Points on a hilly landscape, in no order, each with its height.
From any point a ball rolls to the lowest of the 6 points nearest to it. It stops when none of these is lower. Distance is the straight distance between rows; heights are no part of it.
Bupim h=439: [137 155 110  54 107 120 135 122 203 151 109 147 140 111 176  56 158 131
 189 166 125 190 106 102  66 175 108]
zira h=337: [135 165 120 107 157 144 151 146 136 156 128 106 129 107 158  58 155 106
 156 132 137 174 132 126  92 111 124]
kab h=91: [170 118 161  78 170  78 127  73 139 159 166  90 122 127 140 144  92 120
 176 159 163 124 137  97  92 185 103]
pilep h=119: [119 131 156 113 141  63 144  65 132 137 187  84 119 117 129 135  75 160
 118 160 155 110 160  91 144 154 143]
ter h=389: [148 180  73 106 135 164 128 207 113 130 102 151 127 104 100  84 154 103
 116 108  98 190  87 179  75 102 159]
somul h=518: [136 171  87 134 165 150 143 190 159 112  99 115 139  90 127  62 158  74
 122  88 102 164 136 196  74  81 147]
ges h=187: [156 144 107  78  99 175 100 182 128 140 114 165 129 129 121 124 175 107
 162 112 125 190  80 147 104 128 130]
pamu h=215: [169  90 131 113 153 101 135 110 196 138  76 149 125 155 154 135 161 128
 209 172 132 164  92 133  68 155 108]
buzul h=164: [145  87 117  90  89 124  89 152 145 145 101 182 114 160 152 150 166 131
 200 104 122 178  83 133 108 160  76]
Lutev h=130: [108  91 105 163 104 138 120 113  96 133 157 133 143 159 124 132 130 170
 177 120 133  88  92  71 108 118 105]
Tunir h=136: [135 102  91  85 100 151  97 176 123 143 131 183 122 153 119 127 170 129
 183 115 134 189  68 113 106 149  93]
tepa h=661: [107 175  64 161 161 133 155 184 125 100 109  91 135 101 135  75 139  82
 113  98 100 146 140 189 106  83 119]
naku h=256: [102  95 139 153 112 119 128  67 123 116 141 126 131 147 130 154 111 169
 118 132 142  74 124 103 145 122 146]
Dipuv h=174: [166  89 152 107 137  32 106  61 144 124 197  99 128 140  94 185  58 163
 163 156 145  79 137 111 122 205 117]
levub h=192: [105 160 137 139 160  89 160  91 114 137 147  63 124  91 164  92  98 129
 115 147 144 129 183 115 148 124 122]
Podov h=171: [122 100 153 130 119  84 127  56 128 126 172 106 121 139 129 162  83 174
 128 142 144  86 137  89 145 160 141]
nemi h=531: [160 165 158 107 167 162 136 136 196 121 100 101 115  87 144  78 144  74
 104  80 112 154 149 176 111 129 162]
nedev h=133: [ 98 114 154 152 130  67 169 117 163 116 140 132 113 100 156 143  70 169
  44 179 131 117 193 161 153 148 180]
timi h=77: [161 112 142  60 109 131 103 120 142 172 125 142 114 139 175 145 154 112
 185 108 131 168 107 117 108 181  84]
Diba h=422: [126 153  75 167 128 142 139 205  82 117  76 160 159 131  60 121 141 103
 110 144  94 135  82 145  99  61 145]
vuvub h=757: [119 184 118 147 143 166 122 164 110 105 124 109 123 117 107 121 135  87
  76  93 105 121 149 175 165 109 123]
tazak h=277: [153 151  77  92 107 171 119 208 104 125  88 191 132 119  63 125 156 112
 126 126 102 205  65 146  81 113 153]
tola h=114: [117 125 140 143 143 103 132  74 105 146 169  88 129 124 150 120 117 156
 142 141 149 111 131  80 131 128 123]
fopan h=354: [161 156 140  75 130 155 131 121 195 137  89 126 127 113 160  92 174 100
 161 131 129 174 113 156  83 137 162]
foz h=179: [138  84 136 142 119 114 120  72 108 136 160 113 131 159 137 155 116 161
 172 115 133  90 119  76 128 157 105]
Fanat h=295: [138 137 115 155  94 167 103 176  74 118  94 165 171 137  72 152 136 112
 118 114 117  96  77 114 128  83 128]
Lali h=189: [152  79 120 109  92 140  95 167 157 129  70 205 126 163 112 155 175 111
 190 133 111 171  79 135  95 131  95]
sugas h=125: [167 111 133  82 104 151  94 137 142 147 103 155 124 146 148 162 172 108
 178 105 132 172  95 136 113 158 102]
zepa h=436: [ 92 109 137 134  77 169  95 116  99 102 145 171 132 121 117 160 100 170
  61  92 136  62 125 121 173 110 144]
Far h=743: [ 69 168  48 160 145 122 139 163  82 103 135 101 132 109 153 100 117 119
  84 118 119 105 133 168 156  87 103]
Veri h=268: [146 169 150  92 172 130 159 103 154 160 123  84 120  86 163  74 126 101
 148 124 145 148 160 123  92 134 131]
nufuz h=326: [111  75 140 135  65 157 106  77 120 105 147 157 136 142 117 186  94 186
 120  90 128  55 125  96 157 150 127]
vuvi h=105: [125 149 168 111 125  97 148  90 113 144 192  95 114 114 137 128  81 151
  89 136 134 111 181 105 171 172 144]
mome h=695: [124 180 134 157 140 170 123 175 134  93 107 109 121 117 100 121 133  87
  64 102  92 121 151 182 157 100 127]
Zozev h=333: [134 127  83  89 125 152 125 188 141 130 115 177 122 136  97  86 171 128
 162 154 131 200  77 124  85 106 131]
vili h=370: [149 149 141 132 144 175 127 145 136 121  96 114 132 123 116 120 164  95
 129 119 121 143 126 157 120  98 148]
Tes h=78: [ 91 172  89 146 129 151 121 162  72 113 142 119 133 125 125 125 123 124
  74 100 117  99 118 157 164  93 122]
gik h=441: [109 164 131 138 130 157 114 138  86 122 156 109 124 130 128 124 126 120
  88  95 122 105 141 138 180 121 125]
Tero h=482: [126 168 109 145 175 126 155 150 172 114 101  90 134  82 161  50 148  71
 132  87 117 156 159 173  86  98 133]
Bug h=383: [131 165 110 157 140 160 137 170 119 110  90 124 145 126 102 111 153  92
 108 126 112 132 119 168 120  70 141]
Lun h=328: [137 114  91 144 119 139 129 199 106 122  82 195 156 152  37 128 154 109
 146 150 122 149  69 104  94  74 132]
rad h=284: [130 157  68  63 106 162 112 201 130 132 121 178 115 119  90  85 164 127
 141 133 110 218  77 137  84 128 152]
zopat h=147: [ 97 112 156 146 135  77 146  65 146 114 141 113 119 120 131 156  82 171
  89 165 150  94 154 118 152 126 172]
Sifo h=195: [153  73 143 143 136 109 121  94 132 143 119 126 132 169 134 158 132 139
 193 125 131 111 108  99 107 156 102]
medoz h=106: [114 121 108 128 100 145 109 120  65 157 197 114 140 145 138 116 131 160
 165  90 139 108 102  63 136 143  92]
Zer h=417: [143 155 169 145 164 152 154 132 171 113  93  94 117 112 113 112 142  90
  95 123 112 129 168 164 139 115 160]
pape h=184: [163  93 143 118 103 157 100 152 127 130  91 173 138 157 109 172 168 105
 181 113 128 146  89 132 105 129 101]
didin h=173: [154 102 172 114 135  64 132  72 149 130 178 104 121 140 103 175  78 152
 127 159 143  93 152 114 150 183 160]
fab h=167: [124 119 148 116 110 125 114  79  88 141 186 102 123 131 140 138 102 152
 125 106 136 101 139  81 165 158 116]
rabud h=395: [148 150 139 139 162 157 154 140 175 115  71 112 140 113 125  87 170  89
 148 130 122 153 135 164  82  83 164]
tuva h=155: [145  83 119  97 143 105 125 119 160 157 115 158 121 158 158 111 157 140
 202 157 135 172  95 104  87 165  83]
karev h=855: [ 66 133  90 142 113 144 116 161 111  95 153 167 111 106 147 148  88 145
   8 101 121  86 155 181 182 112 111]
vus h=477: [130 136 175 171 161 116 165 104 179 101  77 103 127 125 111 142 121 110
  94 169 121 104 175 150 138 109 174]
vosol h=464: [ 66 102 127 152 107 132 128  97 113 109 150 155 117 115 146 136  94 177
  54 116 144  79 151 134 163  97 146]
ror h=400: [ 75 134 127 159 135 102 161 124 146  93 134 116 108 102 162 121  87 144
  48 148 120 115 197 170 175 123 138]
Pofep h=44: [163 161 118 106 113 190 105 188 123 117  84 157 138 112  93 129 169  90
 121 113 116 171  88 172  97 102 149]
sivev h=175: [141 117 150 138 141 125 129  92 121 143 129 102 130 147 135 139 146 126
 163 138 141 122 120 100 124 132 122]
magu h=199: [143  78 129 145 135  93 122  80 121 150 151 118 130 160 143 143 120 158
 201 131 134 105 107  79  99 163  90]
tetu h=348: [149 144 141 124 117 179  99 160  93 124 112 129 137 138 102 145 156 101
 131 105 128 136  98 143 139 118 131]
buk h=35: [169 126 127  86  88 176  95 158 169 125  74 166 133 132 130 143 180  98
 169 125 113 175  98 158  99 133 139]
Fes h=121: [153 104 155 137 172  66 133  60 155 133 135  94 127 143 124 164 106 135
 173 172 155 109 127 105 103 160 131]
peki h=299: [164 178  92 133 141 181 121 194 130 115  82 138 136 104  94 101 145  81
 101 101  96 167 101 194  79  82 155]
Fitok h=123: [119 144 158 136 159  57 159  79 143 126 165  77 116 101 134 123  76 151
 107 174 154 118 179 114 144 148 159]
nupu h=191: [148  92 109  95 114 128 109 147 176 141  92 184 117 165 134 129 179 131
 196 146 119 185  82 126  93 146  96]
gis h=385: [108 141 126 170 139 142 138 127 121 106  93 114 145 137 115 129 146 116
 109 147 127 100 133 139 144  79 143]
Sebif h=185: [139  54 110 131  93 125  91 176 129 135  99 201 121 170 103 152 148 136
 210  94 114 146  78 109  95 144  61]
Fupev h=198: [168 109 159 108 137 145 120 115 144 143 102 129 121 148 137 155 165  98
 176 128 130 147 112 126 117 141 121]
Lorit h=426: [ 95 114 129 150  89 165 100 121 121  99 112 184 144 119 109 154  98 152
  48 122 140  54 135 130 170  86 141]
noro h=338: [142 143  94 138 119 159 123 202  91 127  91 165 149 136  64 121 151 106
 133 130 112 160  74 131  99  79 144]
peg h=83: [126 153 166  95 149  59 140  54 111 155 197  67 135  94 133 116  50 147
 123 170 170 120 169  74 109 161 103]
Bup h=138: [127 129 124 112  90 164  91 119  54 152 199 115 133 140 135 133 124 149
 148  65 134 102 112  79 164 150 101]
Zoko h=85: [143 149 178  85 129  88 138  80 109 161 199  90 115 113 128 133  74 135
 113 135 140 112 173  86 154 187 123]
Gibi h=388: [165 154  89 169 117 151 116 207  92 116  49 177 178 117  51 134 131  86
  95 150  91 121  78 128 103  53 144]
fam h=263: [103 144 106 141 104 160 107 142  53 134 171 122 140 135 122 122 135 141
 115  90 131 102 104 109 160 115 118]
Vasok h=374: [103 146  92 171 110 145 118 167  90 107  92 155 162 130  93 133 129 116
  88 135 119  78 105 139 142  60 138]
guku h=168: [166 100 171 103 140 106 119  86 125 141 142 106 110 150 129 175 123 117
 156 122 135 114 134 109 145 183 122]
kubup h=162: [ 90 124 134 136 136  73 137  53 123 128 171  90 120 102 147 135  80 174
 101 156 159 111 160  98 147 136 151]
zapi h=903: [ 57 143  51 143 135 121 130 159 105  74 154 124 117  99 174 127  93 125
  48 110 119 101 163 183 171 107  94]
vede h=240: [151 163 103  57  87 177 104 162 170 136 111 156 135 116 147  94 180 109
 162 120 119 194  98 152  94 144 143]
sifaf h=492: [ 67 148  88 144 127 120 126 120  78 116 174 108 125 107 168 107 107 151
  82 108 136 102 154 140 173 103 112]
piro h=261: [ 71  65 131 161 132  64 170  98 156 100 126 155 103  78 166 145  61 178
  43 163 157 130 188 170 139 109 162]
Rogas h=262: [141  73 146 124 100 101 113  55 131 126 170 118 120 147 122 188  75 181
 156 100 122  68 132  91 142 188 115]
Panu h=159: [119  75 173 127  86 100 134  80 150 123 158 157 125 141 107 186  74 187
  81 140 133  81 151 110 158 176 171]
zosez h=108: [132 103  96 104 107 149 100 182  83 153 160 161 130 151 103 115 153 138
 175  97 136 163  73  88 115 140  96]
voreg h=163: [125  65  84  91 110 125  96 180 152 127 116 206 103 166  92 113 158 154
 190 127 123 192  68 103  94 148  70]
Zagod h=243: [156 105 145 127 148 141 139 117 157 136  94 126 130 146 134 131 169 111
 179 149 137 148 107 125  97 119 131]
konif h=292: [107 119  97 166 115 145 124 162  92 127 122 145 158 150  91 118 154 139
 146 133 134 115  82  95 115  78 130]
riz h=207: [138  63 116 142 120 122 112 133 121 146 132 151 125 172 129 133 145 152
 214 115 129 135  91  88  94 155  78]
ribu h=339: [ 88 141 137 155 126  93 168 141 161 106 158 129 109 103 174 117  82 141
  36 143 105 124 212 176 178 151 146]
fura h=94: [164 128 138  76 138 132 131 123 170 163 115 129 123 132 170 123 158 118
 188 146 141 163 107 115  93 162 113]
gutes h=200: [141 133 131 130 160 135 141 120 140 147 120 108 129 133 148 107 159 116
 166 147 142 155 123 113  95 113 133]
Zof h=111: [128 117 126 131 135 140 128 135 107 155 143 129 136 149 132 115 158 127
 175 127 137 139 103  98 111 116 117]
Zapiv h=483: [ 60 117  83 150 114 139 120 130  93  95 128 156 133 110 139 137 103 158
  59 116 141  75 132 150 157  70 125]
bugal h=186: [141  86  89  88  71 128  73 195 140 120  91 230 111 149  88 159 152 134
 180 107 114 193  68 128  97 142  77]
Guve h=230: [ 73 130 113 140 129  79 149  83 116 114 165  99 113  81 180 107  71 161
  69 144 145 120 190 135 164 125 126]
dev h=142: [116 107 121 132  96 135 113  83  85 147 195 110 132 144 146 134 105 176
 156  96 134  84 115  66 141 150 106]
Terir h=293: [146 133 146 149 114 177 101 147 119 101  82 145 155 140  78 157 152  91
 107 130 122 105 116 139 148  91 129]
Nom h=247: [135 136 152 139 147 145 132 112 124 137 120  96 130 135 126 123 149 113
 135 132 131 124 135 124 140 112 142]
dap h=145: [ 98 139 148 129 137  87 143  77 119 130 178  92 111 108 156 117  79 161
  85 144 137 110 177 111 164 137 141]
madu h=541: [122 175  86 143 142 160 132 188  77 133 124 119 134 126 106 109 150 101
 112 104 107 141 107 157 125  82 129]
nane h=626: [ 71 157  96 146 139 116 143 132 111 102 158 103 117 104 159 111 105 122
  62 114 119 106 180 162 189 121 112]
Gup h=169: [175  98 174 113 157 102 133  78 149 138 121 107 118 151 121 169 129 114
 161 146 144 115 132 117 130 167 131]
kod h=118: [119  99 126 139 119  96 120  46 104 139 189  97 136 130 151 144  85 189
 155 134 144  89 125  69 123 153 114]
sobin h=228: [140 108 113 100 134 142 131 144 168 144 110 161 127 147 138  98 183 127
 186 151 136 188  97 120  83 129 118]
Mutub h=176: [133  48  96 110 113 121 108 169 153 119  94 217 110 169  78 116 156 142
 192 137 121 180  71 109  97 137  71]
Febur h=120: [181  78 157 107 161  57 109  76 146 145 141 108 113 156 128 177  96 132
 190 138 139  99 125 129 104 194  95]
vufe h=57: [154 116 133  86 127 142 115 118 119 171 148 126 128 143 156 120 150 121
 184 120 143 148 106  94 107 155  91]
simut h=160: [125 101  98  81 130 134 112 158 131 165 155 168 119 145 133  84 162 152
 187 132 143 188  82  78  95 158  75]
vite h=216: [146 146 163 118 181  94 153  87 144 144 131  71 120 112 142 122 122 115
 148 155 150 136 156 118 120 139 142]
tefoz h=210: [ 85 125 134 159 136  60 168 100 157 105 141 110 106  94 164 130  68 162
  68 171 134 121 196 158 157 136 161]
Duv h=37: [120 152  76 117 143 149 142 208  93 141 124 148 126 124  92  77 155 123
 132 123 120 192  84 132  93  91 135]
nik h=209: [157  79 144 131 113 116 110 100 116 148 132 127 125 168 138 171 140 127
 185 102 131 111 109 103 126 159  92]
nofut h=225: [ 93 109 156 159 108 104 156 135 151 123 140 167 109 119 156 148  80 172
  17 151 124 114 194 174 163 140 164]
zisof h=509: [111 147 154 159 128 150 134 131 130 105 116 122 123 131 113 137 124 116
  67 127 115 102 163 155 177 113 144]
rer h=352: [129 132 146 178 156 138 153 129 148 108  61 118 145 127 109 122 160 100
 134 152 127 120 136 147 115  69 152]
guvo h=419: [159 163 127  90 144 169 131 143 173 134  98 118 124 100 152  72 168  98
 147 110 129 171 122 166  87 116 155]
nizap h=235: [144 145 105  67 113 160 118 153 155 163 126 149 129 132 158  86 174 122
 176 132 136 193  97 124  95 149 117]
tiz h=241: [149 125 135 135 105 170 102 165 103 127  99 154 153 150  86 156 160  98
 152 119 126 134  86 126 120 108 123]
voki h=81: [162 141 164  74 152 110 135  77 110 177 169  85 121 123 152 128 107 116
 151 130 151 127 142  84 113 169  96]
Gubup h=286: [137 115 115 156 110 158 119 173 105 124  81 172 164 149  67 138 159 107
 150 151 120 117  82 113 107  71 133]
fur h=149: [142 143 176 122 145 106 145  92 134 141 155  86 110 126 131 137 104 127
 111 145 133 116 165 109 163 163 153]
mevag h=122: [112 153 132 124 144 116 137  88  88 165 173  76 135 110 161  98 111 138
 132 130 150 131 150  80 129 125 102]
lekef h=61: [ 95 166 127 154 150  59 184 126 168 101 148  80 119  68 180  93  60 114
  82 138 116 134 229 159 154 166 123]
tebi h=69: [ 73 114 113 179 128 120 140 117 137  85  87 145 146 105 143 132 113 137
  70 153 141  83 152 155 148  65 142]
sosof h=402: [138 150 106 121 143 158 141 178 155 125  87 139 129 119 119  76 176 104
 150 141 127 184 102 157  76  88 152]
dop h=205: [116  98 113 166  82 157 104 133  99 110 121 167 165 154  99 151 133 149
 150 115 124  67  85  90 128  99 122]
subu h=226: [ 83 118 139 173 149  81 167  97 164  97  98 119 124 103 147 136  88 151
  69 183 145 111 185 158 147 109 168]
tuz h=218: [143 144 190 127 143  93 160 114 162 130 147  97 109 123 120 141  97 134
  87 153 122 119 179 134 166 171 176]
vumul h=332: [ 75 128  94 148 104 136 113 114  67 127 179 124 135 125 147 114 116 172
 107 105 143  82 112 101 149  98 126]
gini h=416: [107 127 161 151 114 127 136 112 133 110 129 144 117 128 126 143 108 149
  49 146 120  89 166 142 181 129 159]
sabi h=334: [173 189  79 114 112 175 119 217  87 125  83 172 133 106  79 122 138  98
  92 103  90 197  72 170  76 117 159]
Nefol h=331: [125 158 154 146 167 127 155 119 142 122 110  85 123 111 134 107 134 104
 113 131 122 126 171 144 143 109 150]
movo h=484: [ 85 149 114 161 130 138 137 132 119  95 121 121 126 118 132 123 117 122
  56 133 117  94 163 162 176  97 133]
nali h=213: [164 107 181 126 156 114 143  89 169 128 103 103 115 149 106 167 133 110
 139 156 135 114 142 127 130 156 155]
mez h=208: [140  69 101 151  94 141 105 182 109 120 112 200 150 170  66 150 145 128
 190 117 122 131  73  88 102 118  89]
Pemus h=576: [102 169  96 168 136 148 136 168 115  93 103 111 135 122 108 120 132  97
  79 120 103 104 137 176 152  78 121]
tupok h=126: [102  97 100 151  97 137 117 112  82 139 192 121 143 151 138 117 116 188
 179 104 133  89  97  52 117 137  98]
vovib h=375: [166 124 180 144 154 157 141 119 183 115  58 123 134 133 101 140 163  84
 136 147 124 127 136 149 114 109 169]
laro h=97: [138 164 167 102 160  73 146  77 127 153 181  70 122  97 132 119  63 133
 109 164 153 122 181  98 136 156 132]
Netet h=254: [148 155 120  74 129 143 134 134 188 152 103 133 128 115 167  76 171 119
 176 140 132 182 106 132  78 139 146]
roruf h=217: [176  76 155 110 131 104 107 101 138 148 108 132 113 164 141 185 132 117
 188 108 129 127 111 124 111 171  93]
bipe h=146: [172  95 144  83 119 122 102 115 178 144  79 150 112 153 162 173 162 107
 190 123 123 161 107 152 102 172 105]
sigo h=124: [177  94 176  89 150  67 114  84 144 148 168  97 109 150 114 186  84 127
 158 133 137 105 146 118 135 202 114]
zozo h=194: [148 121 152 109 123 144 114  96 105 152 161 110 120 141 136 144 131 123
 144 105 137 119 135  96 163 156 114]
Kur h=229: [142  91 164 141 121 117 125  73 131 119 125 120 128 156 108 184 122 129
 138 137 126  83 129 104 151 151 141]
dapiz h=377: [189 138 113 134  90 169  94 206  92 115  60 188 168 116  51 171 152  89
 118 134 105 153  67 129  94  94 128]
nur h=131: [127 137 171 112 126  66 155  93 130 143 188  98 116 116 128 132  75 159
  76 158 135 109 182 111 162 174 161]
viz h=276: [121 157 117 129 154 150 141 154 102 152 135 106 129 121 137  86 158 111
 141 120 131 152 123 126 120 100 125]
rol h=141: [118 102 126 150  91 151 104 114  92 124 144 138 144 157 110 154 134 146
 155 102 128  88 100  86 142 128 117]
ruk h=394: [ 90 137 135 158 134 113 144  96 125 112 132 102 119 118 143 125 111 143
  84 138 139  99 164 131 160 104 145]
temov h=62: [123  91 101 142  90 154  97 152  78 145 176 140 135 163 115 138 137 161
 189  79 124 109  80  72 124 150  90]
mono h=294: [131 140  82  44  65 129  88 163 185 136 115 178 121 139 140  93 174 132
 188 143 108 214  93 125 115 179  95]
Deg h=542: [135 192  75 150 146 158 139 206  99 111  95 125 144 115  89 114 131  84
  83  99  83 146 107 182 102  79 130]
Gipil h=310: [103 147 139 146 134 122 135 103 105 123 158  99 122 121 147 124 118 133
  97 127 130 103 161 126 176 124 139]
mopev h=166: [162 112 130  87 129 122 126 121 191 148  81 153 123 147 164 129 174 115
 198 153 125 172  92 137  81 156 121]
dozot h=634: [ 74 153 106 137 113 145 109 144  83 112 171 130 117 120 140 124 103 149
  55  92 126  84 144 153 196 113 120]
dod h=188: [103 141 152 148 130  57 184 134 169 120 160 114 118  98 174 124  55 155
  49 170 112 129 211 172 153 164 171]
garad h=92: [155 129 139  88 112 167 100 141 101 162 144 139 126 141 142 140 162 111
 170  92 136 161 106 116 128 154 104]
tiral h=197: [163 160 193  77 165 114 152 105 144 158 155  88 106 103 132 112 102 107
 115 127 134 136 182 118 144 176 143]
Vuf h=460: [106 160 115 176 168 131 161 151 144  99  88  91 136 110 133  89 149  93
 123 133 116 133 150 168 118  74 137]
bipo h=27: [111 100 165 135 111  70 153  95 154 125 171 142 115 112 132 154  68 188
  57 170 139 104 169 144 148 160 190]
Pip h=481: [123 120 175 158 117 152 124 105 139 105 104 133 136 141  98 159 132 129
  88 146 126  87 146 133 171 118 154]
tas h=760: [ 95 184  73 158 136 144 123 180  95  84 114 125 134 121 112 138 110 101
  51 105  95  98 126 184 157  97 119]
Lago h=202: [113 159 145 164 171  88 174 118 175 101 117  69 117  90 151  92 100 101
 103 129 118 127 203 161 135 131 149]
parob h=214: [155  81 116 128 115 147 116 162 134 135  99 177 132 162 104 130 176 118
 185 140 125 161  76 116  95 118 102]
fozuz h=223: [107 126 132 138 102 153 102 109  82 130 171 115 129 135 133 138 122 142
 116  96 133  88 124 102 173 129 127]
kom h=463: [140 166 143 127 157 167 138 142 133 126 118  99 122 116 127 104 146  92
 108  97 119 135 150 158 148 108 137]
zekiv h=51: [173 133 151  50 137 133 122 107 160 166 119 119 117 129 170 142 148 102
 179 123 138 159 120 127 104 179 108]
Rur h=529: [ 61  70 102 154 133 105 156 115 127  89 136 164 108  77 171 134  76 164
  34 135 149 117 189 183 154 100 126]
bil h=234: [ 97  92 114 152  85 153 111  90 104 111 152 147 147 144 123 157 111 180
 137 111 135  60 104  88 134 114 133]
Tebud h=212: [129  90 151 142 137  65 136  43 143 118 169 108 127 128 114 168  75 182
 134 156 151  82 134  98 128 162 150]
vit h=206: [102 145 110 146 142 131 130 123  81 148 165  92 137 128 148  88 144 140
 149 128 144 129 125  88 132 107 110]
muge h=193: [170  78 137 108 116 111 110 128 175 147  60 178 119 165 148 167 163 114
 201 132 123 159  96 149  93 159  94]
toka h=271: [165 135 170 112 169 141 145 103 163 134 104  93 119 127 134 130 146 101
 148 134 137 141 143 130 113 135 154]
nutav h=324: [143 149 133 160 142 170 127 160 134 106  68 126 153 127  91 124 155  87
 105 135 110 115 120 167 124  69 144]
Zema h=66: [135 131 150 106 136  85 126  61  98 166 195  82 133 121 147 124  84 155
 144 138 149 108 147  66 122 165  98]
Nabef h=34: [114 169 130 159 155 130 153 149 159 103 124  85 112 107 140  97 125  88
  76 102  99 120 186 174 161 125 136]
fis h=107: [141 124 116  98 102 166  94 158  61 154 165 140 135 147 124 130 157 129
 169  81 138 144  90  98 134 146  94]
Vilis h=466: [100 166  95 156 162 118 151 140 125 104 134  70 125  89 162  82 122  93
 117 111 116 129 179 161 145  99 110]
zaro h=172: [137 128  79  63  86 153  90 202 108 135 118 194 119 136  91 132 161 135
 155 112 121 208  60 118 102 150 119]
Sezur h=203: [131 134 119 140  93 172 100 156  66 128 146 141 149 149  99 153 141 129
 136  88 131 107  83 105 144 119 120]
raza h=335: [102 127 169 167 113 118 152 134 170 108 113 147 121 124 133 140  95 145
  32 166 112  93 187 159 171 133 166]
Lil h=412: [ 81 146  85 159 119 142 120 156  64 125 147 124 147 139 125 114 134 153
 112 106 135  99 103 118 146  84 130]
tum h=420: [146 182 110 159 118 171 106 190  90 103  77 151 160 114  68 147 127  89
  71 119 103 109  99 159 133  80 126]
pegib h=161: [133 134 105 110 128 159 118 163  84 160 153 133 129 138 128 103 169 124
 157 109 138 159  91 109 117 123 110]
gug h=351: [146 162 140 126 181 124 161 114 185 132  90  93 123  90 158  75 143  93
 148 125 136 157 152 148  84 104 162]
vafo h=425: [102 134 152 161 137 117 151 108 142 103 112 111 117 117 131 132 117 134
  68 148 122 101 175 148 170 115 160]
nilas h=211: [108 119 152 132 115 121 124  77 110 128 174 115 119 133 136 148 102 161
  97 121 133  90 152 107 181 149 145]
Suba h=196: [154  99 120  86  88 106  94 138 188 145  76 182 113 161 168 147 169 124
 198 131 107 178  88 149 104 170  83]
tef h=387: [122 174 152 151 152 124 166 152 172 112 151  90 109 106 146  92 102  93
  64 101  88 124 211 168 159 154 135]
fiz h=219: [127 165 162 126 166  95 168 110 147 135 144  76 110  97 147  98  93 110
  97 129 123 123 199 131 149 148 144]
zeles h=204: [134 162 169 124 143 119 149 118 133 137 158  90 112 116 138 111 104 119
  82 119 115 125 187 128 177 149 149]
pak h=291: [ 73 100 119 148 110 110 133  64 112 122 165 121 125 110 161 136  87 197
  93 126 157  94 146 103 145 108 146]
Famuz h=165: [162  93 146 117 161  96 130  85 143 158 128 113 133 150 154 141 137 128
 199 151 145 139 108  99  86 164 101]
gipa h=336: [132 141 120 172 139 144 141 166 128 110  74 130 156 128  92 117 160  95
 123 156 117 118 113 147 111  53 144]
Zuran h=353: [ 83 124 116 164 102 146 118 111 103 104 125 144 149 134 121 139 121 153
 101 124 140  69 116 121 153  83 139]
Dalo h=170: [137 120 169 150 168  94 154  73 153 120 107  89 129 137 125 152 133 124
 148 168 147 116 143 123 124 125 159]

Two balls start at each pair of points below. Name the first point that both come to, or write -.
gis, ruk -> -
Mutub, nupu -> -
vili, zira -> Zof
kubup, Guve -> Zema

Call two points neighbours if one is among the 6 nearest of the other. Go from one point of each pair to the other, from neighbour to neighbour, staying as low as possible. Name the highest point that can't be avoided.
Tes, Zema -> Lil
Duv, temov -> rad
buk, bipo -> dev
lekef, zekiv -> dod
Pofep, zekiv -> sugas
bipo, Nabef -> Lago
temov, zekiv -> fis
Zema, bipo -> nur
